Points, in no order, along strands that fork, close into loops and pass close to each other.
In the rows, zero is written as 128.
Points whose rows are less than 180 apart are linked; no others are.
ruka: [139 170 158 129 111 121 157 154  67 122 130  93 140 129 135 157 140 170
 148 202 106 192 131 141 163  37 110 137 138 112 154 116 114 168 124  96
 132 181 154 122  91 157 109  56 134 148 172 119 143 106]
Tabod: [ 93 203 174 100 165 127 147 132 106 125 146 131 102 108 112  58 134 117
 135 148 116  98  70 136 100 192 134 148 182 153 166 127 160 127 171 111
 219 127 186 127 129 165 118 137 107 124 118 123 157 107]
galef: [138 165 162 147 137 160 170  70 123 119 189 133 173 187 104 122 195 110
 156 172  85 147 108 179 119 112 103 107 101 114 146 104 124 209 121 135
 147 163 196 121  92 175 137  52 125 137 157 128 154 110]
fiv: [110  78  88 137 121  74 127 168 105  96  84 124 126 148 116 130 119 142
 110 147 114 175 172  91 168 111 141 163 162 155  73 121 152 156 148 165
 181 117 121 145 105 158 108 141 125  89 109 163 114 141]
fet: [172 123 109 163 160 115 144  85 183 133 118 169 124 162 176  59 137 134
 129 112 154  72 141  99 118 150 143 147 111 151 146 123 155 124  97 102
 101 149 120 157 162 160 134 166 127  91 128  91 146 147]
mimub: [142 107  84 130 158 103 143 108 115 132 144 144 128 161 141  82 158 105
 116 141 136 118 153 119 113 119 159 139 165 113  88 119 142 153 119 153
 166  99 138 136 129 168  97 128  98 128 102 121 130 123]
nale: [164 124 144  91 110 164 123  81 106 139  85 155 159 129 138 150 112  84
 111  69 141  83 106  75 142 173 120  99 109 153 154 126  54  72 110 133
  69 103 113  80 187 114 155 166 151 133 134 116 104 155]
zuk: [128  86  75 129 168 101 152  78 107 125 143 157 127 177 177 105 157 103
 159 167 118 160 172 144 130  75 143 143 165 147  87 119 140 188 106 156
 158 107 151 111 136 208 132  97 129 134 109 129 149 150]
kiku: [140 180 185  81  99 171  92 130 113 166 143 150 108 115  51 154 107 119
 108  70 106 114  70 112 118 153 138 112  85 117 158 152  66  99 199 131
 112 123 150 127 163  97 159 138 149 112 135 135 108  95]
Deg: [150 152 148 114 101 123 119 127  48 117 100 136  97 119 133 164  88 104
 154 112  87 158 134  99 148 103  98  97 111 154 119 113 122 130 159 123
 134 110 147 103 134 108 117 124 154 105 131 143 120 139]
dopu: [136 146 129 159  94 152 151 102 102 181 104 102 153 141 120 138 100 156
 118 153 136 176 162 170 103 115 141 126 145 106 170 170 120 137 145 111
 107 141 129 121 101 124  87 121 121 216 112 120 103 118]
nav: [123 102 136 108 108 126 131  94 135 130 144 158  93 196 114  76 142 110
 130 108 103 161 128 112 121  89 147 173 135 137 112 138 135 155 157 141
 155 143 147 145 150 163 164 157 136 102 154 139 124  79]
fibon: [108 151 127 101 141 123  78 131 156 141 151 137 109  95  90 117  99 136
 139 107 125  84  88 148  90 178 163 124  94 122 104 158 145 113 198 130
 137 106 115 179 139 113 148 136 136  67 109 121 135 174]
sisob: [171  90  92  75 111 132  94  99 109 151 111 143  73 139 169 104  90  79
 171  96 129 151 133 112 150  96 158 122 118 120 109 173 101  92 129 138
 113  81 125 138 150 140 104 130 109 113 117 106 124 142]
Keba: [147 152 119 124 138 120 119 116  83 131 165 140 148 137 105 116 169 119
 105 115 111 116 118 139 111 146 152 105 131  94 101 153 110 134 128 149
 143 103 146 166 127 147 103  96  95 115 113 127 142 134]
Kibu: [150 221 147  99 158 114 156 135  92 139 172 161 107 123 171  67 169 111
 165 129 120 104 117 149 116 125 108 109 168 135 179 118  80  85  84 114
 149 129 172 129 134 179 105  95 124 127 105  76 170 104]
zuzi: [152  91 127 132 122 122 116 142 171 141 113 150 129  97 152 168 113 140
 110 120 171 102 148 106 109 104 134 110 122 119 130 132 115 129 110 123
  67 148 106 102 128  77 145 170 126 129 157 104 141 128]
gado: [ 96 190 177  79 150 167 125  99 142 142 186 143 102 142  88  43 140  93
 100  89 115  85  58 122  89 195 154 135 145 112 173 147 152 100 176 125
 200 131 189 131 137 149 132 137  87 115 125 116 148  93]
vol: [125  31  92 156 131 120 137 133 159  91 134 111 135 129 151 174 119 111
 106 158 150 143 166 138 179 106 111 125 105 105  77  92 177 159  92 133
 107 134 108 113  98  94 143 128 115 134 152 140 136 151]
loso: [191 170 174  72 122 168 118 105  98 137 120 165 116 117 140 129 110  84
 145  82 126  84  91 106 157 147 107  81 121 159 185 112  31  80 109 114
  56 121 162 110 160 130 154 127 155 110 171 107 130 133]
Kebe: [125 180 119 136 117 145 127  87  74 154 152 124 171 135  67 150 131 136
 110 105 112 143 105 184  95 176 144  98 113  82 128 148 104 151 156 150
 148 110 170 129 112 128 119  79 108 176  95 150 116 154]
veguf: [120 166 166 103 128 140 116 207 176 164 131  87  97 110  68 131 123 148
  89 163 129 110  90 128 115 143 167 138 132 108 137 162  91 162 173 129
 137 133 122 151  95  64 120 130  99 108 140 145 122  53]
laf: [117 137  88 140 147 114 169  53  72 136 144 145 155 170 156 137 134 113
 161 172 104 180 152 167  98 127 128  92 178 163 104 120 137 195 129 155
 182 119 202  95  99 205 106  66 119 147 102 143 144 154]
Pidu: [121  36  91 116 138 114 127 114 149  81 125 153 122 133 175 142 139 114
 134 129 131 129 152 115 169  80 103 137 103 138  84  89 151 177  73 124
  84 139 109 110 139 125 187 126 146  95 171 126 155 156]
ture: [146 169 163 116 126 143 131  96 106  89 150 138 144 140 135 116 179 139
 158 147  87 150 115 116 176  96  88 121  90 122 172  93  92 176  91  91
  79 174 176 170 128 175 164  54 164  57 207 130 167 125]
terid: [138 171 151  74 147 139 114 112 108 130 149 151 139 127  99 130 156 130
 156 148  84 133  89 145 148 117 118 101  92 116 135 124 103 183 153 128
 117 145 201 166 103 139 161  62 156  46 178 135 179 131]
fute: [151 114  94 130 182 113 148 146 155  87 139 109 125 152 144  94 134  93
 109 120 126  65 120 102 162 185 134 156 126 139  90  79 197 110 111 125
 138  85  83 149 168 153 120 156 110 102 129 141 105 135]
fasu: [ 96  80  80 141  94 137 124 111 123 157  95  71 143 123 129 140  86 146
 136 150 133 206 163 181 143 113 140 136 146 105 114 176 142 121 131 132
 113 121  99 134  94 120  89 108 130 206  94 144 100 146]
sak: [177 170 149 114 104 148  93 116  66 134 113 145 113  87 141 174 105 109
 163 111 108 149 141 127 115 101  94  73  88 123 146 122  72 131 131 109
  68 117 134 120 129  92 122  98 158 111 143 113 130 157]
Gez: [117 164 122 116 156 135 148  84 134 144 152 118 152 131 122  67  97 134
 131 128 114 116  97 165 154 188 134 128 143 118 149 154 169 136 149 101
 140 134 179 163 108 193 123  99 123 105 142 111 144 174]
kod: [118 149 122 124 137  94 143 206 140 111 120 108 138  75 186 156 149 162
 180 158 164 118 114 145 159  89 109 124 150 131 117 116 145  98  74 101
 105 160 112 146 120 101 114 110 115  97 145  88 150 119]
zel: [154 101  94 124 155 129 156  67 149 126 108 157 149 164 181  37 127 102
 101  93 140  93 123  92 159 179 130 154 154 143 133 103 126 122  96 127
 103 113 132 120 169 187 158 165 139 107 126 115 133 168]
tifor: [119 149 109 135 150 103 168 110  70 147  62 125 133 127 148 109  81 135
 118 153 134 165 148 111 115 168 134 142 209 160 144 106 154 127 176 126
 202 104 176  98 118 171  74 154 120 143  83 156 123 133]
sidul: [160 106 128 161 150 120 148 107 179 134 112 162 147 145 149 115 148 155
 130 151 163 104 147 150 117 130 131 134 143 152 127 114 141 163  99 116
  84 160 110 144 123 135 152 146 146 125 155  98 149 146]
vova: [131  58  68 147 129  84  88 159 167 117 106 157  90 129 137 138 126 126
 121 108 149 100 174  55 105 119 149 142 105 140  75 141 174 108 121 180
 156  78  82 140 139 108 103 196 122 119  58 129 124 124]
Kedam: [122 177 134 143 151 122 110 174 174 162 193 118 105 100 101 128 133 130
 133 147 157  66 120 162  74 146 156 126 110  95 134 158 163  93 149 125
 151 111 102 150 125  97 103 156  88 147  94 101 135 119]
zak: [128  46 116  93 134 135 117 119 148 110 140 149 132 151 123 127 169 108
 105 118 133 115 122 137 151 100 151 146 129 109  74 118 113 160 109 138
  88 126  95 115 153 121 191 131 133 128 187 127 136 106]
nazo: [148 102 150  75  81 149 131  77 105 153 104 144 121 144 103 111 108 119
 114 135 129 161 126 146 141 107 148 123 137 116 129 149  82 179 162 135
  94 148 160 109 101  99 159 128 133 124 182 144 142 113]
gop: [125  93 140 104  64 166 127  62  57  97 123 106 145 124 111 155 125 109
 153 176  80 214 132 169 150  80 113 118 114 107 142 132  89 205 140 130
 108 146 131 118  83 134 151  49 152 156 186 152 139 147]
lali: [150 153 105 166 113 129  97 150 142 157 125  84 138  73 114 185 122 164
 132 109 164 116 145 154 111 129 136 107  64  63 138 148 110  94 110 115
  75 114  70 153 133  63 101 113 114 163 108 119 100 168]
sulu: [133 138 168 117  88 147 117  98  78  82 129  95 136 129 124 142 151 147
 171 165  80 192 126 134 173  62 107 138  86 107 166 116 104 180 121 102
  91 173 128 156 108 144 145  58 156 103 216 144 139 119]
sikal: [ 82 164 148 161 149 125 154 199 167 151 145  53 144 136  69 109 132 165
  85 152 117 131 107 165 103 180 138 139 143  94 143 159 158 137 150 133
 196 139 146 129  74 109  78 123  72 155  91 163 110  82]
dono: [107  75 147 179 114 126 143 205 172  97 124  47 117 144 105 158  79 153
  85 172 137 189 181 114 196  89 101 153 125 119 143  99 163 143 118 132
 139 173 115 135  59  92 103 128 104 121 146 173 106 100]
Zuru: [152  53 119 177 116 127 141 121 169  90  93 142 132 164 156 128 141 137
  76  82 162 105 149  66 148 128 124 168 104 148 119 110 146 105  84 121
  81 156  72 110 192 117 153 196 138 125 153 129 108 127]
fuf: [113  82 110 171 128 121 175 103 112 114 131 122 152 177 138 178  97 131
 102 172 144 194 174 148 127  92 109 103 153 122 110 106 178 191 134 141
 170 173 202  71  68 138 107 104 101 172 130 137 143 139]
Mifu: [149 136 124 147 155 101 117 195 163 132 129 136 157  95 159 153 113 162
 102  99 167  41 109  54 126 117 114 125 130 135 141 133 111  43  87 138
  90 127  90 113 158 129 105 187 111 113 105  77 117 136]
Bufut: [140 130 123 151 119 126 103 122 162 165 161 156  86 121 138 128 128 123
 175 116 142  95 140 128  73 107 141 124 107 116 124 158 149  83 134 143
 129 108 111 130 141 106 113 178 129 165  86  98 135  93]
kuru: [132 151 151 124 125 129 134 144 118 101 108 167 120 103 197 147 163 144
 165  98 125 110 111 108 120  79  83 109 151 187 150  89  73 115  60 108
  72 147 143 101 163 124 168 127 156 121 158 106 147 121]
zav: [122 123 155 132 160 117 168 138 194 117 150 114 106 179 128  70 120 106
 110 120 152  97 113  91 145 149 134 155 153 118 120  96 190 102 138 101
 190 152 156  98 131 136 126 190  93  93 149 145 125  86]
Fanu: [133 183 152 150 128 108 149 206 131  92 139  84 160 104 122 141 177 160
 155 176 115 116 103 134 158 107  97 129 128 114 135  88 134 140  92 107
 111 143 100 154 100 110 105  91 135 116 159 113 118  92]
far: [128 142 119 105 132 110 129  85 124 137 147 157  55 137 166  45  87  94
 157 119 136 114 138  77 100 106 165 141 162 144 131 151 138 100 158 142
 198 120 181 113 127 166 100 183 104  99  99 112 142 130]
deri: [141 187 168  89 112 145 123 132 102 141 145 165  85 125  71 114 132  95
 140 114  83 127  93 131  98 142 138 128 132 139 146 138  86 133 202 142
 160 108 159 157 135 124 134 124 150 110 110 122 127  84]
zim: [103 176 145  84 147 145 107 134 151 187 155 109 141  85  91 126  78 136
 102 107 160  56  71 143 112 209 156 117 119 104 157 192 111  49 171 112
 141 110 120 108 144 109 133 173 100 143 103 109 113 155]
kepi: [133 156 146 121 166 119 129 141 150 145 130 149 152 118 134 107 110 130
  77  98 161  36 108  43 105 172 136 120 129 127 142 159 111  78 135 139
 127 124 125  99 139 134 105 201  94  88 105 101 129 138]
bobes: [122 161 159 103 152 134 111 190 201 152 175 131  76 118  83 112 139 138
 106 159 162  72  96 130  66 142 187 152 135 118 133 166 144 138 186 118
 154 138 108 165 131 102 137 150 112  94 139 107 138  64]
Tor: [ 95 152 150  85 128 140 142 109  80 115 100 143 152  94 158 148 143 127
 176 132  86 161  85 188 135 133  68  95 152 179 135  94 106 137 106 107
 105 130 172 109 141 127 171  72 188 152 132 130 163 144]
dav: [103  52 100 137 151 107 120 178 169 123  89 126 134 124 108 141 127 127
  87 143 169 111 142 128 132 175 150 167 189 159  89 103 142 124 130 152
 141  98  85 112 145 111 155 186 140 146 113 158 117 107]
bogu: [124 117  90 114 115 121 106 114 122 189 112 138  92 108 154 124 101 133
 152 132 161 116 131 139  96 119 161 124 154 131 133 193 129  57 146 132
 132  95 119 107 150 122  92 175 119 199  68 102 133 129]
buva: [108 128 108 143 109 121 102 119 126 119 140 108 138 100  83 163 116 120
 162 112  95 161 120 163 126 132 117 112  63  89  73 132 124 147 149 146
 112 112 111 161 112  98 147  86 155 108 123 147 111 171]
Zekob: [ 96 155 123 105 146 134 106  88 119 141 134 143 130 100 115  55 106 116
 134 103 119  88  93 153 114 225 144 137 152 143 144 155 135  93 165 119
 147 107 150 161 140 166 140 140 137  95  98 117 149 188]
rados: [137 133 135 159 143 123 146 122 118  84 168 127 160 172 134  97 209 132
 130 136  80 143 127  98 150  79  93 142  95 107 119  92 138 170  93 120
 119 164 141 167 115 179 133  82 146  64 177 141 141 113]
dubi: [140 179 158 103 163 124 140 107 111 142 161 176 115 143 161  59 153 109
 120  94 122  79 104  92 116 127 116 129 167 138 168 115  84  74 103 126
 151 119 174  99 168 184 135 157 132 128 106 105 163  97]
gozu: [ 85  53  75 137 126  98 142 136 146 140  80 116 130 115 148 149 104 114
 128 143 164 160 170 149 132 159 122 144 180 155  98 113 179 109 132 139
 170 100 115 103 119 113 114 177 141 183  84 153 120 131]
Pivi: [163 152 113 106 126 117 101 187 105 118 107 105 117  81 143 133 109 114
 177 125 106 106  97 125 168 130 127 127 150 154 115 122  95  85 109 124
 106  74  76 162 154 120 109 117 152 112 123 123  89 141]
fivoz: [144 148 108 124 181 122 124 115 129 105 131 153 144 141 129  68 146  93
 100  92 110  55 114  92 113 212 134 160 146 157 125  88 144 106 128 140
 134  72  98 154 203 189 142 170 151  99 117 128 117 144]
pomak: [167 156 156 142 145 140 153 109 136 152 132 109 142 156 103 106  84 162
 104 139 121 123 130 130 163 148 139 145 127 120 162 135 153 154 152  87
 125 144 146 157 116 169 114 140 114 106 160 131 110 133]
bilid: [119  46 115 148 103 143 157  85 147  75 129 139 134 138 203 117 171 121
 140 157 144 160 161 128 155  61  93 147 104 109 126  95 134 175  54 100
  71 178 106  87 109 130 174  99 132 145 200 125 167 148]
dogu: [124 122 136 124 162 110 102 184 164 131 110 132 132 119  80 155 134 147
  74 124 154  60 110 114  99 195 170 141 148 154 113 126 138 114 152 132
 144 102  80 129 156  90 149 181 136 116 115 149 102 105]
Giker: [141   5  87 147  98 113 107 165 169  88  72 106 113 135 164 152  99 138
  99 112 174 147 183  56 179  73 127 171 115 144 122 119 139  96  71 137
  91 139  50 129 156 112 138 185 116 146 136 139  94 139]
mubem: [147 145 129 107 108 123 119 106 125 162 162 154  71 157  99  80 102 101
 124 111 124 135 128 104  89  97 179 158 134 119 131 183 112 137 187 155
 167 128 162 152 119 155 109 163 112 104 120 117 136  79]
Vinek: [133 178 137 119 112 139 157 103  51 185  76 118 157 131 127 132  67 140
 106 126 127 173 136 139 118 151 127 105 172 133 183 155 115 121 165 107
 148 123 178  90 121 152  78 129 127 195  98 133 123 138]
veti: [131  77 106 147 143 106 123 186 156 128 108  99 151 126 162 145 119 136
  68 106 176  85 152  61 161 129 129 133 117 101 113 141 136  62  86 147
 125 112  82  99 147 119  81 166  74 134  94 126 108 121]
Tad: [127 203 187 140 106 149 131 132 149 187 123 163 116 110  84 138 109 167
 121 102 134 116 104 143  69 142 130 124 102 123 193 169 120 130 189 124
 145 158 168 123 123  98 124 165 119 160 108  98 139  99]
fil: [122 137 115 137 134 113 156 121 110  93 163 101 154 176 112 106 164 112
 144 173  84 169 122 118 172  89 126 138 132 108  86 109 148 177 128 148
 180 136 156 158  95 193 116  77 116  91 156 159 116 110]
fug: [ 94 176 170  95 147 166 121 124 163 181 186 130 123 131  62  90 114 112
  63  94 138  63  71 129  69 194 165 138 124  95 164 179 144  89 196 133
 177 122 142 103 138 129 128 176  78 151 105 116 121  96]
nusob: [137 216 121 127 158 115 114 107  73 135 192 158 114 121 110 103 134  99
 142 132  94  99 122 151  82 156 148  92 127 123 132 157 127 136 162 150
 178  98 189 171 100 173  83  81  99  99  80 104 160 162]
Dur: [126 136 137 132 112 150  83 111 172 147 170 141 125 112  92 152 164 120
 118  72 147  86 110 135  81 143 157 123  60  78 112 136 111 109 122 133
  80 121  82 150 172  74 173 136 138 138 137 119 104 122]
laka: [ 93  97 165 183 112 134 130 170 154  68 146 113 162 143  67 192 199 149
  86 146 110 144 124 129 114 129 105 127  76 101  92  85 176 182 133 146
 147 167 100 128 102  78 155  94 130 113 165 170 126 104]
dolo: [132 196 194 121  90 169 105 126 116 177 135 150 128 101  63 169 131 160
 114  98 121 140  91 165  87 134 130 109  65  92 170 152  88 142 183 123
 116 147 148 127 139  69 152 108 136 165 142 130 118  98]
lovu: [116 141 135 102 152 129 137 174 179 110 149  97 107 132 127  89 124 109
 134 119 135  85  87 104 167 156 141 157 138 132 104 104 161  97 122 100
 151 126 113 159 150 126 140 155 119  75 158 147 113  93]
pog: [147 100 149 174  93 161 158  87 155 116 100 119 156 178 122  86 147 131
  80  88 131 125 130 103 147 167 113 145  99 113 157 114 140 132 103  98
  79 160 107 120 150 117 143 160 132 143 166 140 106 115]
buvo: [145 110 112 175 121 145 155  66 153 142 122 113 172 168 110  97 100 134
  93 101 123 131 141 149 142 180 131 135 103 107 134 135 168 154 130 114
  95 120 117 145 128 144 123 142 125 153 125 129  93 164]
vozav: [ 87  78 103 138 105 135  99 179 137 137  71  58 133 106 111 167 105 144
  94 104 129 144 145 120 155 143 141 151 128 135 113 153 116  79 111 141
 123  83  50 128 159  81 119 159 118 164  99 175  74 111]
Kag: [144  73 101 124  86 148 130  74  86  97  72 127 104 127 194 124 144  94
 170 110 134 169 157 117 156 100 107 139 119 139 122 109  98 118  68 109
  90 124  87 132 165 120 123 105 132 162 152 124 120 141]
kefa: [134 147 135 135 129 125 142 132 127 152  93 144 152  99 143 129 110 127
 115 111 142 101 125  96 114 162 109  90 138 120 132 140 112 115 133 121
 119 124 138 114 100  99 106 166 132 126 108 112 118 146]
sol: [ 91  71 128 130  95 124  94 235 136  85  94  59  95  97  99 194  88 144
  90 131 116 156 151 106 170 113 121 144 133 169  99 110 115 107 117 160
 125 102  51 120 117  55 135 141 137 130 124 192  77  99]
luvun: [148 143 151 125 114 149 150  81 149 181 156 161 121 150 130  93 124 131
 131 131 147 145 141 149 108  87 150 123 119  89 155 159 118 182 155 129
 117 172 204 110  85 120 113 121  97 126 171 107 162 105]
Ziv: [ 95  51  90 177 102  96  69 192 155  96 107 146 115 104  96 179 148 144
 102 117 140 135 178  99 108 111 139 148 103 131  67 128 144 125 119 176
 128 102  41 149 132  75 137 152 149 136  81 148 108 126]
pulo: [ 70 101 117 173 113 143  99 162 164 155  98  58 152 112  76 169 127 172
  75 117 149 142 144 170 114 179 145 138 111 102 114 141 120 110 127 128
 126 132  60 138 129  52 133 132 121 190  83 189  87 126]
Nur: [119  50  66 138  86 131 126 117  95 105  49 107 110 105 201 157  88 116
 152 135 153 205 195 105 166  87 112 120 118 133 102 137 156 125  86 112
  98 117  79 119 109 115  92 115 145 168 117 127 113 181]
vebus: [121 128 139 167 127 128 164  86 145 148 156 140 139 168 138 134 149 145
 147 158 150 172 147 167 101 104 133 120 127 114 124 146 178 166 138 124
 154 181 189 107  82 138  95 112  87 161 137 118 150 110]
rebid: [174  94  98 109 112 142 113  67 122 126 103 179  85 128 194  92 153  87
 173  92 141 132 156 106 134  96 127 120 118 138 135 132  71 108  73 137
  74 114 116 141 164 135 137 122 143 124 125  93 144 137]
vagaz: [106 155 114 115 119 122  80 149 117 140 114 124 120  86  64 170 100 125
 147 104 115 128  97 158 101 176 141 103  98 122  76 137 112 115 177 143
 141  91  96 143 137  59 138 122 155 117  78 164  98 164]
Kedi: [ 96  33 135 145 112 108 121 220 160  56 114  85 109 153  84 179 117 135
  71 147 132 170 171  99 194 122 115 170 147 163 112  77 169 132 121 150
 160 140  79 128 102  94 158 159 136 109 149 188  87  90]
Leka: [167 184 172  87 136 156 114  72  78 152 149 173 131 131 115 152 127 105
 133 104 101 120 113 168 133 135 104  75 104 135 175 122  63 143 139 113
  79 118 180 119 153 134 160  92 165 142 152 123 151 145]
kep: [108  36  40 151 118 105 122 137 136 123  89 139 114 108 176 182  92 123
 135 127 164 164 195 107 134 108 109 114 137 143  88 129 179  93  93 155
 140  98 104 102 120 115  94 161 135 193  51 130 128 168]
Div: [138 136 154  93 150 121 141 123 131 128 138 161 109 172 139  55 153 129
 110 103 131 123 105  87 141  98 148 179 184 135 131 114  86 111 132 120
 145 152 154 123 170 174 166 160 150 108 143 132 133  84]
kura: [ 99 122 107 155 115 117 158 140  98 119 119  89 161 136 156 167 141 172
 171 198 125 200 159 166 159  56 112 143 151 138 124 136 153 144 119 117
 153 169 114 142  97 175 100  71 140 150 130 125 128 130]
naron: [ 85 161 149 137 165 119 149 128 131 136 142 124 142 130 114  93 175 141
 132 136 120 101  97 177  90 198 127 164 178 148 151 107 178  96 137 117
 187 117 141 121 164 168 126 142 126 158  99 128 145 109]
dorop: [117 184 124 138 165 110 160  73  98 126 181 168 132 162 127  78 153 113
 138 153  98 131 120 137  67 139 141 110 167 149 123 135 132 180 147 165
 204 125 222 128  90 211 111  89  84 115  97 117 175 136]
kupev: [156 102  94 144 113 138 111 129 117  86 113 150 128  95 201 179 135 135
 178  89 126  99 128 132 117  82  86 119 112 186 136  97 100 111  45 118
  35 110  89 124 193 137 166 114 166 149 140  92 128 177]
sipa: [104  99 137 124 114 131 130 124  98 128 112 101 165 113  91 196 121 138
  94 144 119 161 125 178 127 136 116 110 135 107 114 113 136 169 153 125
 124 125 127  92 110  85 160 104 140 188 142 165 129 138]
pumu: [167 167 120 121 126 134  73 183 164 163 143 113 130  66  96 189 112 146
 125 101 171  62 104 114  85 132 157 106  69  87 138 155  69  85 126 133
  61 100  73 142 162  62 132 146 120 115 131 103  97 141]
let: [104 122 138 153 124 135 116 109 140 123 176 139 156 145  77 182 154 142
 128 129 103 152 132 165  91 121 132 110  60  96  94 125 165 182 163 143
 143 153 139 155 110 107 149  90 125 102 150 141 134 135]
Dor: [120 184 155 134 175 141 173  74 161 127 186 141 131 183 161  86 156 122
 200 179  97 146 125 153 124  84  99 103 103 149 149 107 153 202 119 133
 170 174 209 119  82 188 135  63 132  72 142 121 168 121]
novod: [ 99 122 150 145 134 150 122 182 196 150 138  75 142 150  44 114 162 155
  71 151 112 124 106 160 103 159 162 158 149  96 113 153 131 162 158 149
 160 133  98 147  94  96 129 126 108 134 122 180  92  60]
Fikiz: [119 166 128 120 137 113 138  74 140 165 154 170  74 127 186  58  81 120
 190 123 129 141 135 119 101  91 130 124 140 145 157 151 144 130 148 113
 164 160 222 110 104 155 121 137 115  87 114  93 178 143]
fose: [130 191 143  83 166 134 138  67 126 128 173 169 118 161 143  75 170 103
 186 159  95 121 113 169 132 138 111  97 107 170 163 121  88 163 119 124
 138 143 204 177  97 189 155  45 158  47 142 118 190 138]
Kofu: [119 173 162 114 130 102 138 172  98 113 116 155 106 113 153 135 139 121
 155 110  98 120 107  96 134  97  95 116 151 177 120  87 110 114 127 131
 148 116 150 101 149 118 139 137 154  98 124 130 144  99]
tul: [118  59 135 108  99 141 106 130 117 113 122 138 137  84 130 188 154 137
  98 129 151 138 139 144 114  84 127 112 125 101 113 126  99 149 114 133
  72 135  91  87 127  71 167 119 123 168 170 129 147 122]
vavor: [158 177 125 112 130 126 125 173 119 136 135 111 133  69 171 136 120 124
 185 115 137 102  95 149 152 107 100 103 132 111 153 143  98  71  84 100
  79 126 115 147 133 123 108 102 127 115 132  73 128 141]
lag: [136  76  78 160 132  88 126 147 140  91  94 154 107 119 185 143 152 117
 156 132 141 118 182  89 147  97 111 133 123 160  74  91 171 125  77 151
 135  87  77 132 146 116 110 150 134 141  88 113 124 144]
mit: [157 118 127 102 102 148 151  54  57 137  95 132 118 169 130 109 102  88
 149 150 100 208 151 141 153 104 137 115 149 132 131 124  91 189 141 134
 126 131 177 109  96 149 125  96 134 140 152 147 120 132]
Ren: [ 63  55  62 159 101 119 149 130 115 114 114  98 133 137 141 172 115 145
 160 185 131 222 173 164 148  80 122 142 149 137  81 144 172 145 137 159
 178 131 125 134  76 153  98  87 136 169  91 138 121 144]
Sume: [135 111 159 149 121 116 136 151 152 111 114  97 130 151  97 147 104 157
 106 153 118 156 145 120 155 110 122 153 114 131 130 117 157 163 141 112
 126 157 124 148 111 113 132 141 127 100 170 151 110 106]
vidok: [ 77 134 138 144 143 117 148 156 129 112 124 115 174 119  89 155 184 150
 114 132 112 121  91 168 108 175 112 138 153 121 103 101 154 126 146 127
 159 131 125 119 143 108 155 112 135 155 115 156 130 108]
boz: [144 136 165 160  92 172 140  95 165 122 122 118 183 123 111 125 140 154
 117  98 134 123 103 150 141 156 100 121  86  90 177 114 121 132 102  91
  40 169 120 130 128  91 165 124 135 155 194 123 117 130]
dif: [172 211 129  89 152 126 120 144  94 154 170 141 134  93 135 103 132 107
 145 121 133  73 107 153 121 151 138 109 145 119 173 158  81  58 112 118
 118  92 128 147 142 166  95 112 121 141  87  72 134 131]
Miv: [142 172 170  77 161 140 122  76 143 161 163 197 110 156 152  56 120 116
  93  87 156  53 103  64 103 140 157 136 142 153 202 152  86  51 145 129
 137 150 160 100 187 190 141 199 118 101 121  85 149 129]
tud: [122 203 120 128 152 105 166 136 107 124 165 121 121 127 171  88 171 122
 180 161 129 118 123 152 133 130 107 114 152 118 126 126 142 116  93 118
 168 133 156 147  94 164  72  83 109  99  97  86 145 113]
nima: [105  62 113 127  89 112 126 120 111  94  67 106 124 151 126 143 118 144
 138 166 122 208 178 116 160  80 133 157 125 160 100 116 135 188 136 130
 142 165  99 142 104 132 146 127 146 106 154 159 122 137]
sig: [118  49 106 176 120 131 142 152 156 110 135  79 151 145 130 156 111 128
  58 108 154 132 168 103 164 142 122 127 104  81 105 117 172 102  91 140
 124 129 108 108 114 106 100 149  73 155 122 152 105 137]
diz: [117  45 161 177  88 148 116 164 153  28 149  86 136 118 105 178 177 141
  81 166 125 156 157 107 120  98 106 150  91  90 130  86 156 173  96 128
 101 169  51 107  85  75 150 110 120 144 189 163 113 117]
Nufuz: [149 134 119  93 123 121  81 196 108 119  80 120 143  79 103 163  97 125
 122 103 118  85  80 101 135 151 145 123 159 166 105 140  57  75 146 143
  95  83  78 125 177 103 146 152 167 113 116 139  82 141]
Tadem: [111 175 146 109 163 127 130 114 131 157 144 165 123  89 163 126  90 136
 189 135  99 110  96 184 107 131  91  95 157 194 154 129 133 119 134 102
 111 129 178 104 133 146 162 114 169 130 105 100 161 168]
Gor: [104  80 115 154 107 129  80 158 165 107 141 149 122 117  99 167 193 134
 105  81 137 108 128 112  84 125 143 149  97 115  84 124 133 116 117 149
 108 119  55 140 167  78 168 150 151 136 118 133 104  92]
pogi: [131 189 128  98 160 139 117  84  90 154 110 154 143  87 131 109  89 124
 159 117 109 113  96 184 109 209 118  83 156 164 155 133 122 102 159 108
 134  93 172 107 137 151 133 116 156 133  80 114 156 202]
favi: [117 126 136 175 121 119 129 206 116  87 131  41 153  96 113 197 133 166
 126 186 117 148 159 157 173 105  99 124 111 109 126  98 153 133  96 117
 104 132  54 143  83  94  88  68 127 159 142 151  96 127]
Zagi: [150 191 120 150 162  79 158 139  95 126 105 129 111 150 173  96 109 160
 136 156 147 134 164  87 147 118 129 144 177 162 134  95 155 118 134 102
 186 140 149 121 131 171  78 142 112 116 104 132 127 142]
tisor: [146  99 106 118  95 126 130 146  65  90  60 105 106 108 168 173  61  97
 150 135 115 187 162  85 161  96  83  96 128 155 101  94 140 127 121 116
 115 103  99  84 105  96 101 128 167 124 128 150 108 168]
reme: [152  71  81 101 102 127  84 127 132 164  89 100 104 110 166 153  73 125
 154 107 164 135 151 118 148 107 154 122 102 117 128 191 110  70 111 136
  88  93  74 111 142 102  97 146 118 166 103 104 102 156]

How many points has the smallest loop of links through each point below? Write none if it is on no loop.
laf => 6
kepi => 10
deri => none
terid => none

A piece is two or more points that can be reached from each other along the links. Count, over all rows, the pieces, the separate loops (a circle has one, a figure eight two, a Y none), the forks (points with three links) and the tips (points with one).
pieces => 6
loops => 2
forks => 17
tips => 25
